Each row is a point on a landscape with many valleys, with its height.
A ball rolls from a point to the lowest of its 5 nearest points, and stops where none of them is lower. Distance is the straight distance between rows; heights are no part of it.
k_790 (h 3.01): [ 73  98  95  95 110 101 103 103 106 101 113 100 113  94  94  99  93 107
 114 119 101 127 107 110 102  77  89 106 103  81]
k_406 (h 3.30): [ 94  97 115  80  99 101 121 103  95 112  96 100  95  92 126  99 115 124
 111 104 123 105  81 111  98 101  98  94 117 106]
k_472 (h 3.94): [115 101  97  99 103 108  95  98  91  99 116  98  94 103  87  95  89  96
  80  91  91  89 106  89  78 104 106  91 101  99]
k_290 (h 1.91): [ 83  91 110  94 101 119  93 104 109 105  77 109 124 101  86 102 108 115
 127 127 105 132  78 127 121 108  96 101  95 104]
k_451 (h 2.71): [109 101  94 105 114  95  73  95  98  93  92 107  94  91  72  98  88  71
 103 104  90  91 114  89 104  97  94 111  82  84]
k_632 (h 2.89): [102 102 113  88 105  94 119 100  96 115 100  94 104 100 137 102 114 124
 106  90 118 102  78 106 104 104 111  91 104 115]
k_609 (h 3.53): [101  90 102 114  93 105  79  88 101  96  81 105  72 114  90 107  93  82
  90  91  82  60 109  82  85 116 112 108  85 123]
k_253 (h 2.75): [102  87 117 105 102 113  77 108  98  93  81 117 107 105  78 112  94  91
 113 110 103 108  92 116 114 106  91 108  94 104]
k_363 (h 2.51): [108 100  97 106 100 107  67 103 106  90  85 108 114  95  72 115  90  77
 119 118  95 101 103 102 106  95  85 116  86  92]
k_476 (h 5.93): [111  92  98 108  96 104 100  95  97  89  97  92  84 120 107 106 100  96
  85  82  96  61 103  74  92 123 120  88 109 132]
k_347 (h 1.28): [103  95 111 105 101 104 108  95 101 101  92 108  96 106  99 104  95  99
  96 103 100 106 100 102  93 101  93  95 102  99]
k_707 (h 2.10): [ 99 107  92  96 101  98 115 102 106 105 116  92 114  83 121  95 109 112
 106 108 111 125  99 105  94  83  95  99 105  87]
k_527 (h 1.83): [103  76 119 108  95 106  99 108 114  93  67 110  91 120 109 117 108 114
  95 107 116  86  95 105 104 121 101  97 113 125]
k_849 (h 4.84): [110 113  93 114 106  83 103 104  84  95 123  82  77 118 106  98 111  94
  71  64  75  66 110  62  88  87 113  89  96 109]
k_375 (h 0.77): [114 122  75 110 111  99 108 100  83 100 141  89  94 101 100  86  95  92
  74  81  75  98 117  66  87  76 115  98 101  86]
k_27 (h 5.47): [ 78  95  95  81  93 127 102 109 116 105  89 110 117  90  88  99 100 105
 134 125 107 142  90 139 121 101  89 116  97  89]
k_529 (h 6.89): [113 100  87 115  98 103 105 101  88  92 100  83  78 116 117 110 109  97
  81  82  90  66 113  75  88 114 120  90 110 124]
k_255 (h 1.97): [104  85 115 107 101 114  79 101 110  99  77 116 103 123  93 109  92  93
 101 106  99  93  96 107 109 115  99  99 100 112]
k_354 (h 6.43): [115  87  94 128  91 104  95  88  95  91  96  96  70 117  82  94  98  86
  78  81  87  61 107  78  84 119 119 102  91 134]
k_869 (h 3.24): [108  85  98 110  79  91  74  86 101  85  81 103  78 113  77 109 101  73
  86  86  84  55 116  85  86 113 116 110  73 119]
k_310 (h 1.81): [107  93 113 107  98 106 104  90 107  96  91 106  88 112 101 105  99  99
  92  98  96  86  99  99  94 113  99  95 102 109]
k_477 (h 1.24): [108 117  68 107 107  83  90  89  90  97 134  89  88  84  63  84  86  77
  83  93  74  95 122  87  99  80 109 109  82  73]
k_679 (h 2.37): [104  99 102 111 104 105  85  93 102  90 102 112 100 106  84 102  82  73
  92 102  89  84 111  96  90 110 103 105  90  99]
k_261 (h 1.26): [ 86  92 123  91  95  98 117 102 100  92  54 107  92 111 142 106 123 130
 116  96 130  93  70 109 122 138 116  92 111 124]
k_367 (h 2.73): [105  93  92 107  90  99  71  93  97  90  86 110 112  91  76 109  89  65
 108 110  90  84 100  95 105 102  96 119  78  99]
k_577 (h 2.83): [ 92 100 119  93  98  96 130 106  96 106  87  96  99  97 123 107 111 127
  97 101 128  98  85 110  99 107 103 100 112 116]
k_61 (h 4.17): [ 87  94 113  90 100  92 129 106  95 106  71 103  89 101 148 101 115 133
 111 103 136  98  74 108 118 126 120  97 110 123]
k_898 (h 2.97): [ 96  87 112  79  90 112 111 107 102 104  80 120 117  99 118  90 112 122
 114 117 115 130  85 122 123 105  83 105 111  97]
k_485 (h 2.96): [103 109  86 100  81  93  67  85 103  91  83 110 108  85  57 107  90  54
  96 100  78  77 110  83 103 103  95 125  73  90]
k_992 (h 5.86): [ 84 101 103  87 100 108 109 105 110 110 104  99 113  79 133  83 116 127
 115 117 115 127  91 124 112  93  79 105 110  83]
k_328 (h 4.37): [120 113  96 101  98  96 103 101  94 103 121  81  95 107 116 103 108 106
  80  79  96  83 108  84  92  97 109  82 106 113]
k_769 (h 3.38): [ 87 104 101  97  91 126  89 116 116 103  77 112 121  92  72 113 100  97
 131 131 101 132  88 132 120  99  94 105  97  91]
k_281 (h 2.63): [107  95  94 104  96 106  74 104 100  92  87 109 121  92  75 100  81  80
 119 115 102 113  94 103 110  93  86 122  83  88]
k_182 (h 0.81): [106  94 105 108 100  97  85 100 105  98  94 111 101 109  88 104  88  96
  96 103  99  96  98 103  98 103  92 103  99  98]
k_940 (h 4.68): [113  87  93 112  95 103  96  98  93  89  96  95  80 111 100  92  94  88
  76  92  96  75 105  81  86 113 118  93  97 126]
k_778 (h 3.00): [108  93 109 110  99 103  97  95  95  99  97  91  86 110  97 104  96  96
  83  93 102  71 104  87  85 116 100  92 105 112]
k_502 (h 1.93): [ 88  81 111  97  95 120 105 106 105  97  70 108 107 117 102 105 105 116
 102 108 113 103  81 114 107 115  88  97 111 115]
k_923 (h 1.58): [ 93  80 116  95  95 111  98 106 109 102  59 115 112 117 106  95 109 115
 108 115 113 109  85 117 119 117 100 100 107 107]
k_784 (h 6.31): [116  87  88 125  87 103  99  96  95  84  93  87  68 121  93 104 107  88
  74  79  94  62 102  71  85 120 124  88 101 128]
k_693 (h 3.32): [ 92  95 105 101 104 108  81 108 106  99  85 112 117  99  80 104  89  93
 118 108  96 116  93 122 120 105  89 112  93  95]
k_311 (h 3.73): [111 106 104 104  95 102 106 109  96 102 105  94  92 114 114 108 103 103
  82  86 106  84  96  84  89 105 108  84 114 127]
k_435 (h 2.98): [111 122  90 107 100  83 109  97  84  95 137  96  84  99 102  91 106  86
  74  71  71  86 117  78  78  87 106  90  97  92]
k_480 (h 2.26): [ 99 102 106 101 103  86 117 103  98 113 100  85 103 107 139 105 114 116
  99  79 112  98  93  93 111 108 120  82 119 116]
k_856 (h 3.51): [104 103 104  95 114  79 116 106  89 115 123  96  88 110 146  98 107 108
  93  63 107  93 104  89 105  94 119  75  99 103]
k_65 (h 4.02): [ 91  92 103 102 103 117  84 109 105 100  79 116 119  99  81 112  96  92
 122 118  99 125  89 124 122 101  91 108  95 102]
k_606 (h 0.79): [113 109  85 114 100  99  94  90  85  99 124  99  95 102  88  90  92  95
  79  91  81  88 119  82  83  99 113  94  96  98]
k_7 (h 2.21): [102 102  75 106 109  98  89  87  93  97 123 102  85  92  67  97  85  77
  95 106  82  92 114  91  89  97 105 102  89  86]
k_13 (h 0.78): [ 99 108  94 108 108  99 102  96 105  92 124  94  96 101  85  95  79 105
 100  99  93 109 108  98  84  86 101 102 100  81]
k_2 (h 3.22): [106 113 107  94 113  83 107 107  95 109 127  87 105 100 135 102  99 110
  91  72  98 100 103  93  96  91 108  85 101  99]
k_494 (h 2.32): [ 98  96 101 106 102  99 104  96 104 102 104 110 104 103  95 100 102 115
 102 109 102 112  99 106  97  98  83  94 106 100]
k_799 (h 2.25): [102  91 114 115  96 105  90  96 102  94  84 108  88 116  88 104  91  87
  86 101  99  77 104  97  99 115 101  99  94 115]
k_519 (h 4.21): [105 114  99  97 111  73 121 101  81 109 136  83  87 113 127  92 109 102
  81  59  81  77 123  75  85  97 117  83 105 105]
k_675 (h 1.48): [ 89  84 122  88  97 116 108 108 102 106  64 111 120 108 109  99 115 120
 104 108 118 116  79 121 117 113  89 101 108 101]
k_567 (h 2.64): [114 107  85 104  89 103  63  91 103  96  83 104 121  93  60 110  90  65
 114 115  96  94  95  92 111  96  93 119  88  95]
k_887 (h 3.28): [ 99 108 103  98 105  83 111 105  90 109 121  86  96 113 135 104 103 104
  82  61  92  79 107  81 101 100 119  77 110 110]
k_927 (h 3.77): [106 119  94  94 104  90 111  98  90  96 129  89  94  95 120  96 100 101
  82  65  85 101 114  80  89  90 107  86 105  93]
k_294 (h 2.30): [118 112  76 118 107  89  92  91  91  92 131  91  84  94  74  86  92  86
  76  89  78  87 106  70  92  88 112  92  90  91]
k_444 (h 1.59): [112 108 106 106  95  98 105 103  97 109 116  89 100 107 113 103 100 108
  89  93 105  97  99  99  84 101 103  86 115 105]
k_403 (h 3.45): [104 112  97  90 100  87 120 105  93 117 125  83 109  96 128  96 116 114
  96  84  99 113 105 102  97  79 106  80 103  89]
k_353 (h 3.23): [ 88  95 120  98  98  91 120 101 111 100  66 102  96 103 133 113 116 127
 104 106 127  94  83 105 111 122 102  89 109 123]
k_674 (h 2.41): [101 109  79 103 102  99 101  93  91  93 129  91  94  89  75  96  86  90
  90  90  81  91 118  87  87 100 107 103  99  89]
k_754 (h 3.88): [ 99  97 109  87 122  84 132 115  91 128 113  97  96 101 142  91 111 123
 102  83 122 108  86 103 110 103 121  90 110 111]
k_982 (h 2.52): [104 104  92 104 109 102  80 100 102  92  94 110 106  98  79 110  86  71
 108 106 100  94 104 104 106  94  88 110  84  88]
k_882 (h 1.71): [100  99 111  90 100  94 125 107  99 114 101  91 106  95 123 106 107 115
 101  93 114 100  92 105  94  98 107  89 107 108]
k_17 (h 2.90): [102 103  78 103  92  92  71  86 101  90  96 104 103  83  69 103  89  64
 101 107  90  80 117  82 102  96  88 122  77  85]
k_391 (h 2.20): [ 93  88 115 100  94 114 103  98  98 103  76 109 104 108 102 104  95 123
  96 105 110  99  91 111 107 112  86  99 106 104]
k_359 (h 1.47): [ 95  86 118 106  97 104 111 107 104  95  76  99  95 114 117 111 101 113
 100 104 116  90  90 109  98 123  96  93 110 117]
k_443 (h 4.10): [112 112  97 112 104  83 114 104  82  99 119  84  82 121 119 102 109 100
  80  65  79  76 111  72  87  93 117  85 104 106]
k_94 (h 1.21): [110 117  74 104 100  98  95  97  92  96 135  95  92  92  93  91  88 101
  89  92  82 117 114  83  89  84 108  97 108  81]
k_838 (h 0.28): [102  98 115 103  99  92 114 103 101  95  80  86  89 114 129 116 110 115
 101  91 119  78  85  96  98 125 115  84 116 121]
k_123 (h 3.14): [106 100  74  97  77  96  61  89 106  85  75 102 123  89  57 101  89  61
  98 106  79  84 108  78 106  96  91 124  79  85]
k_512 (h 1.84): [ 96  88 123 100 101 115  95  94 102 100  88 114 103 112  94 101  89 104
 103 105 102 101  92 109 105 108  89  99 107 108]
k_979 (h 3.43): [ 90  96 113  94  98 103 111 102 101 108  94 100 108 101 111  99 107 118
 105 101 113 106  89 107 100 100  85  92 114 108]
k_381 (h 4.04): [107 116  93 103 101  92 106 106  98  99 127  90 103  99 110  96  98 108
  94  86  96 109 102  89  81  76 101  85 111  86]
k_670 (h 8.13): [ 74  89 103  83  99 121 104 107 114 111  96 114 121  94  96  88 102 111
 123 122 116 146  96 125 115  95  79 106 111  85]
k_76 (h 2.95): [104  99  97 108  97 111  75 109 109  99  77 107 120  90  66 112  94  81
 135 121 100 113  87 113 110  89  80 119  86  96]
k_423 (h 4.16): [ 90  90 113  84  97 109 118  98 105 107  97 105 111  83 117  91 118 129
 104 114 121 126  83 115 111  96  85 108 113  92]
k_594 (h 4.44): [ 87  87 115 100 100 115 103 109 104 100  92 108 117 105  90  99 100 109
 116 115 106 125  86 115 114 108  83 102 108  95]
k_264 (h 6.34): [110 106  88 118  96 104 105  93  85  98 118  85  84 108 100  95 110  92
  76  82  81  69 104  67  88 103 117  90  98 114]
k_713 (h 2.18): [104  89 107 109  91 104  99  98 110  95  81  98  96 119 107 110  94 102
  84  98 101  83  97  93  91 124 104  95 103 118]
k_533 (h 5.63): [ 88  95 107  93  91 100 119 107 112 109 108 107 104  80 120  96 114 125
 107 108 109 126  91 119 103  92  86 102 113  89]
k_732 (h 2.88): [100  92 104 112  94  89  71  81 100  93  88 108  98 108  74 105  95  66
  88  91  82  65 113  85  95 115 104 113  73 107]
k_944 (h 1.19): [ 88 113 103 100 104 104  94 102 104  96 107  99 104  89  80  92  96 101
 124 122  97 137 115 116 107  76  80 119  96  75]
k_556 (h 6.46): [119  90  95 116  93 105 102 102  98  87  91  88  82 108 110 113 106  99
  84  89 101  65 103  80  90 130 119  88 110 132]
k_574 (h 2.19): [ 92  81 117 106  92  99 108 100 108  88  68 103  93 119 118 113 108 121
  98 101 120  83  84 107 109 128 101  94 114 124]
k_735 (h 1.07): [ 96 111  90  98 107  96 110  98 110 102 133  91 102  85  95  96  93 110
 105 103  92 130 108  99  83  65  97 106 103  69]
k_36 (h 1.03): [ 98  97 116  98  96 106 106  98 105  92  82  96  98 111 112 105 103 118
  93  98 114  90  91 101  92 113 104  85 114 115]
k_893 (h 3.83): [106 102 107 100  96 105 103  97  98  98 101  85  92 117 108 109  95 100
  84  92 105  77 107  89  82 112 108  89 110 111]
k_394 (h 3.75): [ 99  94 109  87  99  97 123 101  93 117 107 100 106  89 128  98 119 128
 107 106 113 117  78 108  98  92  91  88 106  97]
k_503 (h 0.88): [ 97 112  86 101 106  93  86  97 106  86 107  99  94  90  70 104  83  78
 111 114  95 111 118 103 111  82  85 111  82  76]
k_103 (h 2.14): [104 101 116  99  95  97 120 108 103 105  98  94 103 101 121 101 107 118
  97  97 111  96  85 107  91 109 102  88 106 112]
k_539 (h 2.86): [ 99 101  91 105 102  96  80  88  95  90 108 104  94  97  74  97  78  72
  97 100  86  81 120  94  88 105  94  98  85  97]
k_140 (h 5.89): [ 73  91  96  88  98 110 122 113 106 108 114  99 111  77 113  90 111 120
 120 130 111 135 107 124 104  73  86 120 105  70]
k_701 (h 6.67): [110  95  90 125  94 107 100 103  94  92 104  82  71 115 107 101 104  97
  74  81  87  66 112  75  87 121 123  92 103 129]
k_470 (h 1.53): [109 100 101  99  99 100 107 100 104 100 107 104 105 100 100  99  98 108
  97  97  97 100  97 109  90  99  98  96 115 102]
k_165 (h 3.19): [100 109  91  94 102  92 126 114 100 117 122  96 106  73 127  88 122 116
 121 105 112 137  96 113 101  79  98  96 102  81]
k_105 (h 4.45): [104  83  94 112  96 104  85  97 100  90  77  95  78 116  95 110  95  88
  84  95  98  73 103  83  84 114 113  92  91 118]
k_439 (h 1.30): [ 97 100 108 101 112 100  90 100 100  89 100 104 107  98  91 101  86 101
 107 107  97 106 102 113  97 101  86 106  99  86]
k_54 (h 1.23): [ 99  98 109  97 100  90 115 103 101 107  97  83 102 105 128 111 106 116
  95  90 113  82  84  86  96 109 117  86 110 116]
k_684 (h 2.66): [109  95 106 107 100  99  72  95  96  92  76 115 104  97  82 107  91  74
 108 111  89  93  96  93 112 107  95 112  83  99]
k_377 (h 7.73): [113 102  94 107 102  95 101 103  95  97  99  72  97 119 125 110 105 100
  92  84  93  72 104  85  92 108 123  86 112 123]
k_545 (h 1.74): [108 113  72  95  95  83  84  83 105  94 106  96  93  85  60  92  87  62
  97 101  82  84 130  95  99  90  89 123  77  82]
k_576 (h 3.04): [121 115  90 104  99 100  99  92  90 100 124  91 101 101 100  94 100  98
  79  82  87 105 107  82  83  97 113  88 110  94]
k_647 (h 2.11): [ 92 113 101  99 110  97 105 106 104  97 110 100 107  85  92  98  98 110
  98 114  99 119 101 111  90  86  92 102 102  88]
k_633 (h 2.94): [107  90  99 102  98 111  69 104 102  93  87 112 115  95  68 102  95  88
 121 116 102 109  94 112 117 106  97 115  89 104]
k_322 (h 0.31): [105 120  68 100 102  86  95  92 100 102 122  89  88  90  69  95  81  79
  99 107  92 104 126  99  98  75  96 120  92  70]
k_817 (h 6.55): [116  91  93 118  91 102 101 104  95  87  97  85  75 121 113 103 110  95
  82  77  86  66 107  77  82 115 120  89 111 128]
k_996 (h 1.63): [ 90 113  93  98 109 101  84  99 102  92 104  98 108  90  76 105  86  81
 116 119 105 120 114 112 111  87  83 120  87  80]
k_256 (h 1.90): [ 88 109  96  99 116 105  95 101 105  94 104 103 106  93  76 106  86  98
 116 122 101 126 105 111 102  91  79 108  97  84]
k_252 (h 3.46): [103 122 101  97 109  87 116 106  90 107 133  88 104 103 134 100 105 108
  83  68  88  98 107  85  87  86 113  81 104 102]
k_839 (h 1.29): [ 91  91 109  88  93 126  93 107 102 103  67 122 120 107  88  94 101 109
 126 126 119 121  78 130 115 108  98 109  99 103]
k_931 (h 2.67): [110  99 104 106 101  92  81  82  98  85  90 121  97  99  70  97  91  70
  97  97  85  81 105  92  98 110  95 104  79 104]
k_79 (h 6.83): [104  83 102 115  89  96 102 103 103  85  71  92  83 121 114 117 106 105
  83  89 115  70 100  92  91 134 114  85 109 124]
k_928 (h 3.20): [115 107 112  99 103  92 110 103  95 104 109  84  95 112 129 105 108 107
  83  78 100  88 101  83  97 109 122  83 114 114]
k_309 (h 3.63): [108 110  92 100  99  85 108 100  87 104 124  88  95 117 126 100 105  93
  83  66  86  77 110  79  92  97 113  86 108 112]
k_612 (h 0.61): [ 89  84 121  90  87 126  92 113 110 107  53 117 115 115 105 103 107 120
 120 113 116 116  72 130 128 117  97 109 112 104]
k_141 (h 2.87): [107 102  83  97  89  86  79  84  92  90  96 108 103  93  60  99  94  66
  86  99  81  76 112  80  90 102  92 121  69  89]
k_198 (h 0.73): [104 119  66 100 100  83  88  83  95 100 111  89  88  79  56  95  83  64
  97 104  90  90 126  90  95  84  94 124  81  71]
k_69 (h 4.63): [ 93 106  97  98 100 115  81 107 109  99  84 104 120  87  76 107  97  97
 132 122 103 129  99 122 123  89  83 113  89  86]
k_714 (h 3.25): [ 92  86 118  93  93 108 106  99 109 101  55 110 109 116 127  99 116 125
 108 111 123 105  77 113 121 124 103  98 111 121]
k_257 (h 1.70): [ 96 103  80 106 100  98  72  91 113  90  98  98 106  91  68 107  85  61
  98 122  99 103 120  99 110  88  87 113  88  78]
k_466 (h 6.29): [ 87  84 109  83 106 109 106 108 111 105  93 107 116  89 109  93 109 118
 117 110 107 134  93 126 110 108  81 107 107  96]
k_643 (h 0.72): [ 88 108  90  90 104 102 100 100 104  96 129  90 100  90  82  99  81 106
 113 119  98 120 120 103  97  65  91 119 101  68]
k_873 (h 2.93): [103 109 111  98 110  83 110 110  96 110 110  80 103 107 137 102 103 111
  89  75 105  94 105  91  99  99 121  82 109 115]
k_236 (h 0.55): [102 123  76 102 111  96  93  97 100 100 139  84  91  92  76  89  84  93
  99 106  83 114 120  88  89  71 108 117 100  70]
k_963 (h 4.41): [ 97 104 105  81 103  92 132 108  95 126 109 100 105  77 138  94 119 124
 115 103 120 129  76 123 110  88 104  84 102  93]
k_993 (h 0.44): [107 124  68  85 106  92 102  95  94 105 138  79  89  88  68  88  73  79
  96 112  87 105 122 106  97  63 105 122  84  70]
k_975 (h 1.65): [111  88 105 107 101 108  96  92  97  96  95 107  89 108  85  97  89  86
  94  96  99  85 110 101  84 104  99 100  97 103]
k_179 (h 2.57): [ 91 107  95  90 104  98 122 108 110 108 120  91 109  81 116  89 111 116
 111 105 110 135 105 110  91  72  95 106 109  80]
k_681 (h 4.79): [ 75  98  97  87  98 104 114 102 108 104 116  99 109  85 104  89 109 114
 111 113 107 131  96 113 108  85  90 113 102  80]
k_188 (h 3.55): [ 94 101 118  83 100  96 123 102  95 110  79 110  96  89 135 101 118 126
 104 106 124 111  75 113 120 113 103  96 113 113]
k_840 (h 1.12): [100 107  96  96 103 110 101  99  99  92 110 104 102 101  90 100  87  94
  99 104 100 100 100  99  87  98  98  85  97  95]
k_398 (h 0.80): [ 88  95 113  80  92 106 119  97 104 106  80 109 108 100 119  97 110 119
 105 113 115 119  84 116 111 104  83  92 118 101]
k_420 (h 2.58): [114 109  74 112 106  85  88  93 100  95 122  98  87  88  57  91  90  78
  91  92  83  86 123  86  90 103 107 111  79  95]
k_771 (h 5.92): [ 71 102  94  84 104 110 103 103 117  97 104 100 113  85  85  91 104 114
 127 125  97 146 103 129 123  80  79 120  93  70]
k_50 (h 2.77): [114 103  88 101  79  93  63  94  95  94  88 109 108  86  70 110  85  58
  99 109  91  83 106  85 109  98  98 117  83  96]
k_163 (h 2.59): [108 109 106  99  94 102 107 104  99 114 104  84  94 105 124 106 103 113
  91  96 109  91  90  96  92 101 116  94 112 119]
k_46 (h 2.84): [101  98  93 104  89  96  59  91 105  93  82 107 110  99  65 114  93  57
  96  94  90  73 106  86  96 103  98 117  73 106]
k_387 (h 1.50): [ 89 108  93 101 100 101 115 101 104 101 124  94 108  85 104  92 112 107
 105 104 102 125  93 101  81  79  93 100 113  80]
k_146 (h 6.86): [110  96  89 112  93  94  87  84  91 100 104  97  78 109  71  89  95  84
  82  86  84  66 113  72  92 108 112  96  84 116]
k_824 (h 4.39): [ 96  99 105  80 101  96 130 107  93 111 103 108 107  75 133  91 119 126
 113 102 122 122  83 118 104  93  93  94 106  93]
k_254 (h 3.81): [100 103 117  85 109  93 128 110  98 116  89 102  91 100 145  95 113 132
 102  92 131 105  76 114 115 112 126  87 108 122]
k_145 (h 3.03): [105  96  90 109  94  89  80  80  92  89 108 104  93  97  64  99  92  72
  91  93  85  69 111  88  94 103 101 111  76 100]
k_298 (h 0.49): [104 102 109  98  94  94 113 108  96 112 114  92 105  95 117  96 102 111
  96  93 100 107 101 102  92  94  99  89 112 102]
k_803 (h 2.85): [100  85 100 114  96 101  85  84  96  99  94 111  88 105  78 109  84  73
  90  96  83  68 110  85  91 112 106 109  81 117]
k_210 (h 1.56): [ 87  90 105  93 100 116  88 103 107  99  91 113 113 100  84  97 100 100
 123 121 102 136  94 130 126 102  82 109 102  97]
k_761 (h 2.31): [ 92  85 127  91  94 124  95 105 105 101  75 112 108 106  98  99 104 116
 110 107 104 111  81 116 118 113  91 104 108 109]
k_863 (h 2.54): [ 96  83 112 110  98 106  75  97 104  93  86 118  96 108  85 101  88  72
 102  99  91  84 106  93  95 115  98 109  90 105]
k_774 (h 7.10): [ 78 104 105  96 108 110 102 109 109 102  97 105 115  87  99  90 105 118
 124 119 100 131  94 119 113  91  82 108 104  84]
k_74 (h 3.82): [106 117  97 104 103  82 113 102  90  99 131  84 103  95 117  91 103 102
  89  79  89 111 111  88  89  79 105  90 110  87]
k_37 (h 3.47): [ 90  93 117  86 102 104 107 107 107 107  89 110 111  92 111  99 112 124
 108 102 109 117  84 112 105 105  85 100 116 110]
k_73 (h 2.91): [114  99  81 102  87  96  58  92 102  91  75 101 118  87  58 105  87  61
 102 106  84  86 103  88 106  85  86 128  78  86]
k_114 (h 2.53): [ 92 107 111  90 101  85 122 109  94 120  97  91  99 101 133 110 112 127
 104  94 124  91  83 102 109 109 123  87 106 116]
k_837 (h 3.06): [ 88  88 126  90  97 111 115 107 103 102  79 107 100 101 131  96 120 127
 106 119 121 109  82 108 121 114  92  97 112 112]
k_530 (h 1.35): [105 111  74 109 104  87  87  91  99  87 114 100  87  89  65  91  83  77
  93 107  90  93 124  92  88  91  99 113  81  79]
k_183 (h 2.56): [ 88 105  99 102 106 107  84 103 107  99  92 109 107  95  84 107  92  82
 118 118 104 116  98 112 115  93  84 117  86  81]
k_669 (h 1.62): [108 103  98 108  99  93  99  89 102  99 108 104  89  99  88  94  84  88
  94  99  93  88 104  94  89  98 100  93  98  97]
k_741 (h 4.07): [106 118  96 103 102  92 111  94  75 101 131  84  86 113 114  99 108  90
  75  69  74  79 122  74  89  91 113  83  96  99]
k_830 (h 2.09): [108 101  90 101 101  99 101  91 103  97 119  95  99 102 100 104  93 101
  90  95  92  93 107  84  83  92  97  88 103 103]
k_193 (h 2.27): [100 104  93 102 103 105  76 100 105  96 104 106 112  97  75 105  91  79
 119 114  98 106 111 107 110  88  81 114  87  90]
k_688 (h 0.32): [102  97  98 112 106  96  94  87 103  94 102 111  95 101  88 100  87  94
  95 110  94 100 109 102  82  95  90 100 101  96]
k_718 (h 4.86): [ 91 101 108  77 107 101 129 109 100 114 101 105 104  76 129  90 117 121
 121 106 112 131  89 121 107  91  85  92 113  88]
k_244 (h 0.47): [ 91 111  82 102 111  93  99  95 102  95 121  97  96  88  76 103  83  90
 105 109  88 107 119 100  94  77  99 112  91  73]
k_124 (h 3.16): [ 92  90 114 101 100  94 118 104 108  79  64 107  92 114 126 108 113 125
  99  98 125  80  76 107 113 135 105  87 117 123]
k_994 (h 4.20): [ 81  99  97  89 105 110 123 108 105 111 115  99 109  75 126  88 112 118
 113 118 109 135  91 123 104  82  89 103 109  75]
k_871 (h 1.60): [112 107 108 101 101  96 109 108  99 106 110  91 102 105 121 104  96 108
  89  89  97  98 100  90  91  97 109  83 112 110]
k_616 (h 7.50): [ 80  96 106  91 110 101 107 106 115  95 103 108 109  92  97  92 108 108
 111 119 103 132  92 123 109  97  78 108 105  89]
k_222 (h 3.10): [101  86 114  94  96 120  82 113 106  98  79 112 122 110  68 106 102  93
 121 118 101 111  81 126 109 108  92 103  96 104]
k_474 (h 1.92): [ 89  93 110  87  91 130  93 105 102 107  63 116 117  87  85 114 114 102
 140 132 100 128  71 133 119 116  85 116 100  99]
k_854 (h 1.72): [100  85 120 108  99 111  98 103 104  99  86 108 100 115 100 113  94 111
  98 104 102  93  95 101 107 117  94  94 109 110]
k_772 (h 6.04): [115  95  93 119 100 101  94  93  86  93 110  92  86 113  85  91  97  82
  77  90  86  76 112  79  81 106 113 100  92 115]
k_104 (h 3.44): [103 108 103  94 113  79 118 101  95 114 127  87  96 107 143  99 100 103
  85  70  95  96 117  87  97  95 112  85  97  99]
k_861 (h 2.99): [114 116  88 107  99  99 106 103  90  94 129  96  84 111  98  86 102  96
  70  84  65  85 115  75  90  92 109  84  97  94]
k_777 (h 3.99): [ 94  99 113  74 103  98 133 109  94 122  84 111 109  93 138  87 119 123
 114 109 122 109  78 119 114 100 100  97 102 104]
k_194 (h 2.92): [106 105 106  95 105  84 118 106 100 115 121  91 109  85 127  98 114 119
 106  91 117 121  81 108  97  83  96  89 110  93]
k_151 (h 4.75): [100 102 104  87 124  87 133 110  88 125 111 106  94 107 161  86 109 133
  98  81 120 113  85 113 121  96 129  84 109 108]
k_169 (h 0.76): [102 117  84 106 109  95  92  92 106  92 113 104  91  91  77  97  89  86
 102 110  95 102 123  96  89  90 101 108  88  78]
k_329 (h 5.61): [111  81  93 122  91  93  89  95 105  86  84 101  74 119  96 108 107  90
  77  83  96  63 111  80  82 121 115  89  99 131]
k_705 (h 2.36): [ 97  83 116 103 105 117  88 101 105 100  79 116 115 112  90 106 100 104
 117 104 105 109  84 121 112 111  95 107 104 106]
k_590 (h 3.02): [ 93  92 111  99 100 108  85 103 105  96  84 119 113 109  85 107  95 103
 112 112 100 117  90 119 111 104  86 104 104 100]
k_302 (h 8.39): [ 78  91  99  83  97 116 115  99 112 111 103 104 121  80 114  81 112 119
 127 122 111 143  96 127 122  85  83 110 111  86]
k_950 (h 3.42): [103 111 104  91 110  81 120 105  92 123 125  98 107  96 141  97 111 115
  98  80 114 103  96  96 100  89 107  87 104 101]
k_902 (h 2.28): [107 112  73 107  99 100  92  91  88 100 127  96  92 104  97  84  94  91
  88  87  80  94 113  84  84  95 112  93 102  94]
k_413 (h 1.85): [ 81 110  90  88 108 104 111  99 114 102 118  94 100  87  82  90 101 111
 114 125 106 135 115 119 103  70  87 121  95  64]

For each start below, name the point where the ball stops.
k_556: k_688
k_443: k_298
k_309: k_298
k_367: k_322
k_485: k_322
k_519: k_298
k_529: k_688
k_354: k_688
